Each row is a point on a landscape with many valleys, with its height.
From any point a ball rolls to the lowest of the 2 points nearest to it. It stops when none of these is lower. Distance is the straight distance between rows; heights are no part of it.
teru h=1.46: [-10, -23,  -7,  11,  13,  19,  -3,  11,  10,  -3, -12,  13,  -5, -32,   7,
 -19,  -9,   4,  13,  -7,   7, -12,   1, -13,   4,   1,  25,  -8, -11, -48,
   6,  20, -26, -10,   9, -19,   4,  -2]
Mefiz h=7.09: [ 14,  -3,  -8,  -7,  -3,  14,  -5,  -2, -14,  -2,  11,   3,  -5,   4,   7,
  -1,  20, -10,   4,  -1,  -3,  11,  15,  14,   0, -11, -21, -25,  35,   6,
  -9, -12, -10, -33,  -5, -19,   9, -14]
pib h=7.00: [  2,   7, -16,  -1, -12,  13,  -3,   1,   6, -18,  -9,  -5, -23,  13, -27,
 -19,  -6,  10,   7,  40,   7, -15,  -5, -15,   4,  29, -18,   2, -21, -24,
  13,  20, -10,  14,  13,  -8, -13,  -5]
Gaf h=7.15: [ -7,   4, -25,  -6,  -6,  31,  -1, -20,  -5, -14,   0, -16,   0,  -3, -30,
   3,  -1,  -7,  19,  38,  -7,   6,  13,  26,  18,  -4,  -1, -10, -15, -37,
  13,   8,  -9,  -6,  -1, -17,  11, -25]
Lafib h=8.53: [ 19,  -3,  12,  -7,  -6, -19, -11,   8, -21,  -3, -27,  10,  -4,   8,  12,
  -5, -10, -12, -17, -12,  -7,  -2,  10,  -2, -11,  16,   4,  10,  14,  26,
   2,  -3,   3,   1,   4,  -6, -10,   3]
Pomi h=2.47: [ -9,  -6,  -6,  21,   9,  20,   4,  15,   8,   1,   0,   2, -16, -31,  14,
 -17,   0,  13,  14,  -3,   7, -21, -22, -27,   7,   4,  13,  -8, -20, -34,
   4,  17, -25,  -5,   5, -13,   6,   9]
zepu h=3.55: [  4,   5,   7,  -2,   0, -11,  -3,  -5,  -9,   1,   5, -16,   6,   7,   4,
  14,  -4,  -6,  -9,  -8,   3,   5,  -8,   2,   0,  -3,  -7,  15,  11,  20,
  -1,  -8,  12,   2, -11,  28,  -2,  14]
Veg h=5.93: [-10,   2,  -8,  16,   3,  -4,  19, -27,   4,  -7,   6,  -5,  17, -24,   8,
  24, -15,  -6,   1,   5, -15, -10,  15,   7,  13, -13,  48,  23,  20,  12,
  -5,  18, -13, -13,  -1, -13,   7,  11]
Fal h=3.85: [ -9, -18,  24,   1,  15, -35,  -5,  17,  -2,   2, -19,  24,  19,  15,  10,
  -6,   0,  15, -23, -31,  -5,   6,  27,   7, -29, -11,  22,  10,  -6,   7,
  11, -16,  17,  -8, -10,  -4,   3,  -9]
poze h=3.87: [-25, -11,  -8,   3,  26,  23,   4, -10,  27,   9,  19,  13,  11, -46,  12,
   1,  -9,  -7,  21,  -8,  11,  -2,  17,   7,  20, -17,  30, -19, -11, -36,
   5,  -2, -20,  -3,  -3, -16,  14,  14]
Zil h=4.55: [  8,   5,   1,  14,   1,  -5,   9,   4,  -4,  -6,  -8,   4, -11,  -8,  10,
  -5,  -3,   5,   4,   1,  -5, -18,  -7,  -9,  -4,   6,   9,   2,   3,   4,
  -8,  17, -17,  -8,   0, -12,  -7,  12]
pirud h=4.80: [  0,  27,  -9,   0,  -3, -12,  26, -20,  23,  -1,   8,  -8,  -2,   1, -18,
  13, -20, -17,   3,  22,   5,  -8,  -8,   7,   9,   9,  24,  -1,  -7,  20,
 -18,   0,   0,  24,   9,   2, -13,  24]
laz h=4.21: [  8, -16,   5,   0,   5, -23,  -5,  -1,  -1,  14,   0,   2,   6,  13,  -5,
  11, -13, -20, -19, -19,  13,   1, -14,  -2,  -8,  13,  -4,  11,  16,  24,
  -9, -18,   3,  19,  -4,  23,  -6,  24]
ris h=4.71: [ -2, -22,  15, -25,  -6, -21,  -8,  12, -17,   6, -20,  -6,  18,  -8,   7,
   3, -10,  19,  -6, -26, -20,  35,   8,  -8,   7, -15,  -2,  33,   3, -19,
  25,  -8,  36, -11,  -2,  31,   7, -23]
Rugal h=4.35: [ -7,  -9,   2,  -9,   1,   3,  -8,   9,   4,  12,  13,   6,  -7,  14, -16,
 -19,   8,  -5,  -1,  -4,  33,  -7, -17,  -4,  -6,   9, -37, -13,  -4, -22,
  -1, -14,  12,  19,   5,  14, -10,  -2]
Munud h=7.35: [ 13, -15,  -3, -11,   2,   0,  -5,   1, -25,  -2,  -1,  -1,   7,   4,  16,
   0,  15,   4,  -1, -12, -16,  21,  21,   8,  -1, -15,  -7,  -2,  30,   5,
   1, -11,   2, -36, -10,  -6,  13, -18]
Saso h=5.27: [  3,  10,  14,  -7,  -3,   2, -10,  19, -13,  -3,  -4,  12,  -9,  15,  14,
 -18,  26,  16,   0,  -7,  -5,   1,   7,   5, -18,  -5, -16, -16, -12,  -4,
   4,   2,  10, -17,  -5, -13,   6, -27]
rima h=7.42: [ -3,   2, -14, -10,  -6,  23,   0, -15,   6,  -8, -11,   1,  -8,  15, -35,
 -14, -14, -10,   9,  37,   1,  -5,  24,  23,   2,  14,   0,  -4, -20, -38,
   6,  14,  -7,   5,  10, -26,  -3, -27]
fev h=3.34: [ -5,  -6,  12,  -2,   5, -27,  -3,   5, -12,   5,  -9,  -1,  25,   0,  21,
   8,   6,  27,  -9, -34, -16,  23,  -2, -10,  -5, -14,  22,  25,   3,  15,
   4, -14,  18, -11, -15,  18,  18,  -3]
filan h=6.76: [  9,  -2, -14,  -2, -19,  12,  -1,   1,  -7, -22, -30,  -9, -18,   0, -23,
 -13, -20,   2,  -8,  35,  -9, -14,   8, -14,   9,  19,  -1,  19, -15, -28,
  15,  35, -14,   8,  12,  -4,  -8, -16]
dize h=8.01: [  8,   1,  11, -27, -12, -13, -10,  -2, -11, -12, -29,  -3,   2,   8, -19,
   4, -25, -13, -23,   5,  -6,   5,  28,  16,   4,  -1,   0,  32,  -4,  -4,
  18,   0,  25,   8,  -3,  22, -10, -11]
fike h=6.21: [ 25, -13,  -8,  -1, -15,   0,  -4,   9,  -4,  -3, -23,  -1, -30,   4, -10,
 -10, -13, -10, -10,   7,  -1,  -5, -14, -25,   0,  26, -24,  11,  15,  -9,
  -7,   9, -19,   1,  33,   3, -22,   4]
sif h=3.32: [ -1,   9,  21, -19,   1,  -8, -19,  15,   0,   8,   0,   7,   2,  25,  -4,
  -1,  21,   3, -11, -16,  12,  19,   0,  20, -21, -12, -42,  -8, -19,   6,
  11, -31,  29,   2, -10,   7,  -1, -20]
Roko h=4.12: [ -7,  -3,   9, -13,  -9,  -8,  -9,   8, -19,   3, -10, -11,  12,  -8,   9,
   6,   5,  16,  -3, -21, -10,  26,  -1,  -8,   0, -18,  -5,  22,  -1,  -7,
  13,  -7,  23,  -9, -10,  30,  13,  -8]
fud h=4.82: [-21,  11,   6,  18,  16,  -6,  26, -16,  21,   3,   8,  12,   9, -17,   6,
   9, -10,  -2,  11,   7,  -4, -15,   5,   3,   1, -14,  57,  -3, -11,   7,
  -8,  14,  -9,   0,  -5, -23,   5,  21]
lak h=3.88: [ -1,   0,  11, -23,  -5,  -4, -12,   4,  -6,   3,   1,   4,  -5,  16, -15,
  -7,   7,  -6,  -6,   1,  17,   4,   2,   8,  -6,   4, -38,  -3, -10,  -9,
  11, -16,  18,   6,  -5,  17, -12, -13]
Bav h=3.42: [  2,   5, -23,   4,   6,   8,  21,  -9,  30,  -1,   6,   9, -19, -11, -27,
  -3,  -6, -14,   8,  22,   8, -10, -14,  -6,  11,  17,   8, -10,  11, -12,
 -20,   3, -20,  11,  35,  -9,  -9,  23]
Lup h=5.24: [ -6,  -1,  14,  -4,  -5,  -5,  -5,  21, -18,   2, -16,  -5,  -2,  -4,   7,
 -15, -13,  22,   0,  -9,  -1,   2, -21, -24,   4,   3,  -5,  26, -30, -17,
  13,  14,  20,  12,  -6,  33,  -4,  -4]
nif h=5.19: [ 11,  17,  -7,  -5, -11, -10,  12, -15,  21,  -2,  -1,  -2,  -7,  12, -17,
  12, -17, -33,  -8,  13,  10,  -1,   1,   9,   1,  18,  12,  -7,  17,  27,
 -21,  -7, -12,  16,  22,  -8, -19,  29]
Zate h=4.95: [ -5,  17, -16,  -2, -15,  19,   0, -18,  -4, -11,  11, -37,  10, -12,   2,
  23,   2,   0,   7,  23,   3,   4,  -7,   4,  28, -18, -19,  22,   4,  11,
   2,   2,   6,   8, -10,  37,   8,   6]
tufem h=8.38: [ 22, -11,  16, -10, -23, -29, -13,  17, -23,  -6, -38,   2,   3,  13,   5,
   0, -21, -19, -26, -11, -22,  -1,  23,  -1,  -1,  19,   9,  29,   7,  25,
  12,   4,  10,   8,  14,  -8,  -9, -11]
Vop h=5.40: [-22,   0,   6,  21,  11,   1,  18, -20,   9,  -3,  -4,   0,  24, -29,  12,
  17, -12,  -1,   8,   8, -10, -15,  13,   7,   4, -14,  54,  17,  -6,  -4,
  -3,  30, -12,  -8,  -2, -29,  13,   8]
sadid h=6.23: [ 15, -23,   2,  -7,   1,   6,  -3,  13,  -5,  -2, -23,  21, -18,   2, -11,
 -20, -13, -16, -12,   3,  -8,  -7,  16,  -3,  -3,   9,  -7,   2,  13, -31,
   1,  17, -16, -10,  20, -16,  -4, -21]
furuv h=7.18: [  2,   9, -11,  17, -17,  34, -10,  -8, -22, -22, -14, -28,  -1,  -9,  -6,
   4,  -3,  11,   7,  27, -22,  -2,   8,  14,   9,  -4,   8,   5, -12, -17,
  19,  32, -13, -16,  -2, -24,  10, -25]
rifez h=6.86: [  0,   3, -21,  15,   7,  19,  27, -25,  22,  -1,   9,  -3,  -5, -41, -12,
  17, -17, -14,  14,  29, -16,  -4, -12,  -7,  34,   6,  28,   8,   6,  -7,
  -4,  12, -24,   2,  21,  -8,   5,  23]
Denog h=6.22: [  1,  23,  -6, -11, -13,  10,   1, -19,   8, -11,  20, -21,   5,  10, -13,
  18,  10,  -9,   6,  27,  12,   5,   2,  19,   7,  -6, -17, -16,  -1,  19,
  -6,  -6,   7,   6,  -4,   4,  -5,   5]
tumo h=3.80: [ 19,  -9,  12, -12,  -8, -20, -27,  12, -11,  15, -12,   1,  20,  21,  -1,
   4,   5,  -4, -12, -36, -15,  32,  -5,   8, -13,  15, -27,  10,   2,  39,
   6, -42,  28,   5, -11,   6,  -2, -11]
Tasa h=3.63: [-16,  12,  -1,   2,  18,   7,  11, -13,  22,   5,  36,   9,   8,  -4,   2,
  16,  20,  -4,   9,   2,  -7,   6,  15,  25,   7, -34,  13, -27,  22,  15,
 -12, -16,  -4, -17, -16, -16,  23,   9]
Kam h=7.86: [ 10, -40,  -8,  -8,  16, -18,  -3,   4, -17,  18,   0,  21,  11, -14,  14,
 -12,  -9,   7, -10, -33,  -2,  16,   2, -18,   4,  -2,   7,   9,  41,  -6,
  -6, -20,  -7, -19,  -3,   3,   4,  -7]
Foze h=7.62: [  6, -36,   0,  -9,   6, -16,  -5,  -1, -24,   8,  -4,   7,  22,  -9,  12,
   0,  -3,  11, -11, -22, -14,  26,  23,  -5,   2, -11,  11,  12,  41,  -3,
   3, -16,   3, -30,  -5,  -1,  13, -20]
Tilef h=4.15: [ -8,  -4,  21,  -2,  19, -30, -14,  16,   6,  15, -10,  24,  16,  22,   4,
   0,  13,  21, -20, -44,  -8,  26,  11,  15, -30, -14,   6,   1,  -3,  13,
  13, -41,  24,  -7, -23,   2,   8,  -9]
zegim h=6.42: [  3,   9, -14,  14,   2,  18,  13, -24,   4,  -2,   1, -13,   4, -31,   1,
  19, -12, -10,  10,  22, -15,  -5,   3,   5,  26, -10,  28,  12,   6,  -7,
   1,  20, -15, -12,   3, -11,   8,   7]
vozor h=7.61: [  0,   6,  -9, -12, -14,   5,   2, -17,  -3, -16, -19,  -7,   0,  11, -33,
  -1, -23,  -9,   0,  37,   0,  -6,  24,  21,   7,  11,   6,  13, -18, -21,
   8,  11,   4,  12,   4,  -7, -10, -22]
muvor h=2.75: [ -2,   0,  13,  -1,   4,  -8, -12,  18,   0,  13,  10,   8,   2,  23,   9,
  -4,  21,   4,  -1, -25,  18,   1, -23,   2, -25,   3, -32, -15, -14,  12,
   0, -22,  20,  10, -13,   7,  -6, -14]
tapi h=4.72: [ -9,   6,  11,  -4,  -9,   3, -10,  13, -18,  -4,  -4, -18,   8,  -8,  20,
  -1,   7,  35,   6, -10, -11,  20, -24, -16,   3, -17,  -6,  16, -25,  -9,
  10,   4,  23,   0, -14,  32,  11, -12]
Zad h=4.19: [-13,   4,  10,  20,  24, -11,  18,  -3,  18,   7,  16,  16,   4, -12,  17,
   6,  -5,   0,   1, -12,   2, -18,  -1,  -8,   5, -13,  31,  -3,   7,  17,
 -14,   8, -10,   3, -10,  -2,   2,  32]
Mub h=4.89: [ -7,  -5,  22,  -9,   1,   1,  -9,  17, -15,  -3, -10,  12,   7,   2,  13,
 -18,  12,  19,   1, -17, -17,  12,  15,   4, -14, -18,  -4,   0, -14, -18,
  12,   5,  16, -16,  -5,  -6,  13, -34]
keler h=6.56: [ -3,  32, -18,  -3, -17,  27,   2, -11,  -2, -19,  16, -24,   6,   5,  -8,
  19,  24,  -2,  19,  34,  -1,   3,   1,  20,  11, -16, -17, -20,  -7,  17,
   4,  -3,  -4, -11,  -3, -13,   6,  -6]
zir h=5.67: [ 23, -17,  -6,  11,   1, -12,  -4,   5, -12,  16,   6,   1, -11,   2,  13,
  -4,   6,   2,   4, -20,  -2,   7, -30, -24,  -6,  15, -25,  -9,  20,  17,
 -18,  -5,  -5,  -5,   5,   3, -10,   1]
bige h=7.45: [  1,   2,  -2,  14, -17,  24,  -2,  11, -16, -18, -11, -18,  -5, -15,   6,
  -5,   3,  22,   8,  18, -24, -10,  -3,  -8,   9,  -2,  -1,   0, -24, -18,
  20,  40,  -9, -14,  -7, -17,   8, -16]
fegu h=4.59: [-18,   8, -25,   6,   3,  15,  12,  -6,  25,  -4,  11,  -2, -11, -13, -21,
 -16,  -8,  11,  23,  32,  17, -15, -20, -20,  16,  15,   5,  -4, -31, -37,
   6,  11, -12,  23,  10,   1,  -2,  17]
Rasof h=4.40: [-17, -10,  24,  -7,  15, -15,  -9,  16,   1,   3,  -9,  23,  11,   4,   8,
 -17,   9,  15,  -6, -30,   0,   5,  34,   9, -23, -24,   7,  -3, -10, -23,
  17, -11,  16, -14,  -9,  -6,  15, -24]
Revek h=3.16: [-16,  12,   1,   6,   7,  11,  10,  -8,  12,   9,  38,  -9,   7,  -4,   7,
  19,  11,   3,  16,   7,   8,  -5, -23,  -2,  16, -14, -11,  -9,  -5,  16,
 -11,   3,   3,  14,  -8,  16,  10,  18]
bilob h=6.87: [  2,  20, -15,   7, -18,  23,   1, -20, -16, -20, -10, -24,   4, -15,   0,
  15,   0,   2,   5,  24, -17,  -2,  14,  14,  16, -14,  16,  14,  -1,  -6,
  10,  20,  -4, -12,  -8,  -7,  11,  -9]
femo h=6.83: [ 18,   2,  -9,  10,   0,  21,  -2,   3,  -4,  -3,   8,   5, -17,  -7,  11,
  -9,  22,  -8,   7,   7,  -4,  -6,   2,   5,   4,   6, -19, -31,  22, -10,
  -7,   8, -22, -27,   6, -30,   3, -10]
nogo h=3.86: [  3,  -7,   2,  -3,   6, -15,   0, -10,  -2,  -6,  -5,   5,  11,  13,   0,
   8,  -6, -13, -20, -10,  -6,   2,  35,  24, -14,  -3,  28,   2,  32,  22,
  -4,  -3,  -5, -12,  -6, -17,   3,   2]
Ror h=7.39: [  1,   3,   4,   2, -12,  14,  -5,  16, -18, -12,  -5,  -9, -10,  -3,   8,
 -13,   6,  23,   6,  10,  -9,  -3, -16, -19,   1,   6, -20,  -2, -25, -19,
  15,  19,  -1,  -7,  -9,   7,   2, -14]
zupo h=4.26: [  2,  22,  -6,   0, -21,  -1,  -3, -13,  -7,  -2,   5, -37,   8,   1,   1,
  26,  -1,  -5,  -5,  10,   3,   6,  -6,   3,  12,  -8, -10,  24,  -2,  29,
  -3,   0,  17,  19,  -8,  35,  -5,  15]
zatu h=2.84: [-16, -12,   5,   6,  16,   1,   5,  10,   6,  16,  14,  15,  -5, -11,  19,
 -18,   5,  10,   8, -23,  19,  -9, -17, -18,  -8,  -9,  -5, -12,  -3, -14,
 -10,  -3,  -1,   2,  -7,   9,   5,   7]
vut h=1.98: [-14,  14,  -2,  15,  13,  12,  17,  -2,  19,   6,  30,   2,  -7, -11,  12,
   1,  11,   7,  17,   4,   6, -21, -22, -10,   8,  -6,   2, -17, -11,   5,
 -11,  10,  -9,  13,  -4,   0,   4,  19]
vurim h=5.90: [ -1,  17,  -2,  -7,  -6,   4,   4, -10,  12,  -1,  14, -13,   1,  12, -23,
   9,  -1,  -8,   1,  19,  23,  -3,  -5,   9,   2,  13, -17, -10,  -8,  11,
  -3,  -6,   5,  24,   1,  16, -14,  16]
Leme h=6.47: [ 24, -13,  -9,  -8, -21,   9,  -8,   7, -16, -12, -23,  -7, -24,  -3, -12,
 -12, -14,  -5, -11,  21,  -8,  -1,  -2, -18,  16,  23, -20,  13,   8, -18,
  10,  22, -12,  -5,  18,  10, -13, -14]
did h=5.06: [-13,  -2,  -8,   4,   5,   6,   8,   5,  15,   5,  -8,   8, -15,   1, -17,
 -19, -14,   9,  12,  10,  24, -24, -21, -23,   4,  12,  11,   3, -18, -30,
  -5,  12,  -5,  23,  13,  13, -11,  19]
luf h=2.58: [  0,   6,  12,  -1,   8, -18,  -7,   7, -12,   4,   0,   4,  11,   8,  24,
   6,  15,  16,  -9, -22, -10,  14,   6,   3, -13,  -8,   7,   7,   9,  24,
  -3, -15,  15, -14, -15,   5,   8,  -3]
Nuf h=7.19: [  0,   2,  -8,  -5,  -9,  21,  -6,   6,  -5, -11,   4,  -7, -15,   2, -11,
 -18,   7,  14,   5,  21,   8,  -8, -10,  -9,   8,  12, -22,  -9, -21, -26,
  18,   8,  -5,   5,  -3,  -3,  -6, -10]
mak h=4.83: [ 12, -18,   2,  14,  12, -14,  -1,   5,   8,  28,  26,   2,   1,  12,   2,
  18,   0, -21,  -2, -23,  19,  -9, -22, -10,  -8,  16, -21,  -8,  16,  27,
 -25, -14,  -4,  18,   5,  22,  -9,  22]
fep h=3.74: [ -3,  -2,  12,  -4,  10, -25, -21,  10,  12,  16,   1,   8,  16,  26,   2,
  12,  33,  23, -13, -41,  -6,  35, -12,   9, -27, -13, -15,  -5,  -3,  29,
   0, -44,  23,  -3, -23,  10,  13, -15]
vuled h=4.25: [ 13,   1,  15, -13, -18, -19, -17,  17, -18,   4, -23,  -6,  12,  13,   3,
   4,   2,   0, -20, -20, -16,  25,  -2,   3,  -8,   9, -23,  23,  -7,  25,
  12, -23,  32,   5,  -5,  17,  -3,  -8]
Fules h=3.26: [ 15,  -1,  11,  -2,   3, -24, -18,  11,  -9,  12,  -4,   4,  18,  22,  19,
   7,  22,  14, -11, -34, -18,  25,  -8,   1, -22,   2,  -8,  -3,   7,  46,
  -4, -36,  20,  -6, -14,  -4,   7,  -8]
fatif h=2.70: [-24, -22,  -5,   7,  17,  30,  -9,   2,  10,   3,  -3,   8,  11, -42,  14,
  -6,  -8,  -2,  20,  -9,   7,  -8,  16,   5,   9, -10,  36, -12, -19, -51,
   9,  19, -24, -10,  -1, -26,  14,  -2]
tozun h=4.47: [ -3,   3,  -2,  -1,   0,  -4,   2, -16,  -4,  -6,   1,  -5,  18,   0,   7,
  18,   6,  -5,  -7,  -2, -10,  11,  35,  20,   0, -24,  26,   7,  31,  14,
  -3,  -8,  -1, -23, -12,  -3,  23,   1]
Tid h=5.32: [ 24, -17,  -2,  19,   5, -18,  -7,   4, -12,  27,  12, -10,   2,   4,  16,
  16,  -2, -11,   8, -30,   5,  -1, -31, -26,  -8,  22, -24,   4,  13,  31,
 -18,  -4,  -5,  10,   4,  17,  -9,  12]
sek h=4.84: [-13,  -9,  -3,   0,   5,  15,  -5,   3,   8,  13,  31,  -6,  -2,   3,  -5,
   0,  13,   3,   9,   1,  31,  -5, -25, -11,   0,   0, -35, -18, -11, -18,
  -3,  -1,   1,  26,   1,  26,  -8,   3]
Kile h=7.81: [ -4,  12,   3, -23,  -6,  -8,  -1,  -7,   1, -12, -24,  -4,  -1,  13, -31,
   1, -26, -11, -11,  21,   5,  -7,  21,  18,  -4,   2,   8,  21, -25, -10,
  17,   5,  18,  20,  -2,  14, -15, -12]
porir h=5.89: [ 17,  -8,  -1, -16, -11,   4,  -7,  -3,  -1, -10, -22,  12, -16,  16, -23,
  -6, -14, -29, -16,  16,  -4,  -7,  17,   7,   2,  15,  -7,   1,  18,  -8,
  -1,   7, -12,   1,  22, -16, -10, -13]
Mazi h=3.54: [-16,  -9,  11,  17,  21, -10,  11,   8,   6,  20,  21,  14,   2, -11,  28,
  -2,   0,  10,   9, -23,   5, -13, -18, -16,  -3, -10,  11,   1,   6,   9,
 -15,  -1,  -4,   4,  -8,  10,   7,  22]
zel h=5.58: [ 10,  20,   9,   6,  -6,   4,  -1,  11,  -9, -11,   0,   7, -13,  17,  18,
  -8,  28,   7,   4,   1,  -8, -13,   8,  12, -19,   4,  -7, -29,  -5,  23,
  -4,   9,  -8, -13,   0, -34,   0, -14]
Fudug h=5.51: [ 19,  10,  -7, -12, -21,  -1,   2, -18,   8, -14,  -9,  -9, -18,  14, -15,
   3, -12, -31,  -9,  22,   3,  -4,  12,   8,   4,  24,  -2,  -2,  16,  18,
  -9,  -3, -17,  10,  26,  -6, -20,   6]
Refa h=3.91: [ -7,  25,  13,  -1,   2, -11,   2,   3,  17,   0,  -2,  11,  -6,  29, -12,
 -10,  -3,  -2, -11,   6,  21, -16,   0,  17, -25,   2,   5, -18, -24,  19,
   0, -13,  17,  23,  -4,  -3, -16,  16]
Kipo h=5.95: [ 29, -19,  -5,  10, -16, -13,  -6,  11,  -8,   7,  -9,   1, -23,   7,  10,
  -5,  -7, -10,   1, -12,   6,   1, -30, -32,  -8,  30, -33,   4,  16,  13,
  -7,   1, -14,   8,  26,   4, -23,   6]
Nonuk h=5.41: [-12,   1,   9,  -1,   0,  -1,   4,  16,  -3,   1,  -9,   9,  -6,  -2,  -1,
 -21, -13,  17,   4,  -4,  16, -20, -13, -19,  -4,   1,  12,  11, -30, -24,
  10,  15,   6,  17,  -2,  18,  -5,   7]
guda h=6.55: [ 23, -20, -10,  -3,  -3,  20,  -2,   3,  -8,  -6,  -7,   5, -19,  -6,  -5,
 -12,   3, -17,  -3,   4,  -7,   2,  10,   3,   8,  12, -18, -12,  29, -21,
  -1,   7, -22, -27,  12, -21,   4, -16]
lef h=2.10: [ -2,  -8,  11,   7,   8,  -7,  -3,  14,  -7,  15,   7,   5,  -5,   5,  16,
 -13,  15,  11,   8, -24,  13,   3, -29, -18, -16,   0, -22,  -8, -11,  -5,
  -9,  -8,  14,   8,  -5,  13,   0,  -3]
Baf h=4.07: [  9,   2,  -7,  14,   4,   3,  12,  -9,   9,  -1,   8,  10, -16, -12,  -1,
   2,   2,  -8,   8,   9,  -3, -11,  -7,  -4,   9,   7,   2,  -9,  14,   4,
 -13,  10, -22,  -2,  18,  -9,  -8,  19]
Vabo h=6.88: [  8,  14, -25,  -6, -14,  32,   1, -21,  -5, -17,   7, -20,  -3,   6, -24,
   4,   8,  -8,  14,  45,  -4,   9,  13,  21,  18,   2, -18, -23,   4, -10,
   3,   0,  -9,  -9,   1, -16,   2, -17]
fugi h=3.07: [-22,  11,  -3,  22,   8,  18,  13,  14,  12,  -2,  14,   6, -13, -18,  21,
 -17,  10,  25,  17,  -1,  10, -26, -26, -22,   4,  -2,   4, -11, -30, -16,
   3,  17, -13,   6,  -7,  -5,   4,  15]
Gis h=8.20: [ 13,  -3,  10, -16, -25, -18, -15,   2, -21, -14, -37, -13,  10,   3,   1,
   8, -22, -16, -31,  -5, -18,   7,  29,   8,   3,   4,  10,  37,  11,  17,
  17,   0,  24,   6,   1,  10,  -6, -10]
sopo h=5.53: [  4,  10,  -2,  -3,  -4,  -8,   5, -10,  19,   4,  21,  -6,   2,  17, -15,
  14,  -3, -30,  -3,  11,  24,   1,  -6,   8,   1,  14,  -8, -17,  12,  30,
 -16, -13,  -1,  22,  12,   8, -23,  25]
Lavam h=3.29: [ -1, -13,  17,   4,  13, -26,  -4,   7, -10,  -1, -13,  14,  18,  15,  11,
  -1,  -2,   6, -23, -20, -10,   3,  36,  14, -26,  -6,  29,  12,  20,  22,
   0,  -6,   0, -13,  -7, -16,   6,  -4]
mopad h=2.89: [-12,  19,   9,   0,  14,  -3,  12,  -5,  21,   7,  31,  10,   3,   7,   3,
   6,  24,  -4,  -1,  -4,   9,   1,   4,  22,  -7, -21,   2, -35,  10,  19,
 -15, -15,   7,  -1, -12, -10,   8,  10]
Vog h=4.03: [-10,   7, -31,  15,   5,  22,  22, -12,  34,   3,  20,   3, -14, -19, -27,
  -6,  -5,  -3,  19,  34,   3,  -3, -21, -12,  22,  18,  12,  -7, -17, -21,
  -7,   5, -16,  15,  28, -17,  -5,  15]
Gov h=4.22: [ -4,  -3,  -2,  -2,   3,   5,   0,  -5,   2,  11,  40, -19,  11,   6,  -1,
  25,  11,  -9,   7,   2,  23,   6, -21,  -1,   6,  -3, -32,  -4,   1,   7,
 -11,  -4,   6,  19,  -5,  35,   0,  11]
nuvib h=4.46: [ -6,   4,   0,   8,  11,   5,   9,  -6,  -1,  -1,  18,   5,  13,  -3,  21,
  12,  17,   3,   6,  -6, -16,   0,  14,   7,   8, -24,  18,  -7,  20,  21,
  -7,  -5, -10, -25, -17,  -7,  19,   7]
tam h=8.08: [ -5, -38,  -1,   4,  18,  -2,  -4,   2,  -8,  19,   6,  18,   9, -26,  27,
 -21,   5,  10,   7, -34,  -2,  12,   2, -24,   4,  -8,   9,  -4,  21, -19,
  -7, -10, -13, -28,  -9,  -6,  13,  -9]
vuku h=2.69: [  2,  11, -20,   8,  -5,  -1,  21,  -9,  20,  -6,  -8,  -4, -18,  -5, -18,
   4, -19,  -8,   6,  21,   2, -19, -20, -23,   6,  17,  14,  15,   1,   0,
 -18,  13, -22,  22,  29,   1, -19,  30]
figi h=3.47: [-12,  27,  17,   1,  12,  -8,   3,   0,  14,  -6,  14,  11,   0,  18,   2,
  -4,  20,  11,  -4,  -2,   9, -10,   2,  21, -24, -12,   2, -26, -13,  14,
  -6,  -9,  16,   3, -11,  -8,   3,   6]
dobis h=4.33: [-18,  19,   6,  -3,   9, -10,  17,  -8,  23,   0,   6,   2,   4,  11, -10,
   3, -17,  -7,   1,   4,  14,  -7,   0,  15,  -8,  -4,  28,  -8, -13,  12,
  -5,  -5,  14,  21,  -4,   9,  -7,  25]

For each start below, name the point where the ball stops.
Leme: zepu
bilob: lef
Lafib: nif
Kam: nif
zel: Lavam
Vabo: nif
tufem: nif

For each start below, name every point that the ball comes to, in order.
Gaf: Vabo keler Denog vurim sopo nif
bige: furuv bilob zegim Veg Vop fud Zad Mazi zatu lef
Nuf: pib filan Leme fike Kipo zir Tid mak laz zepu
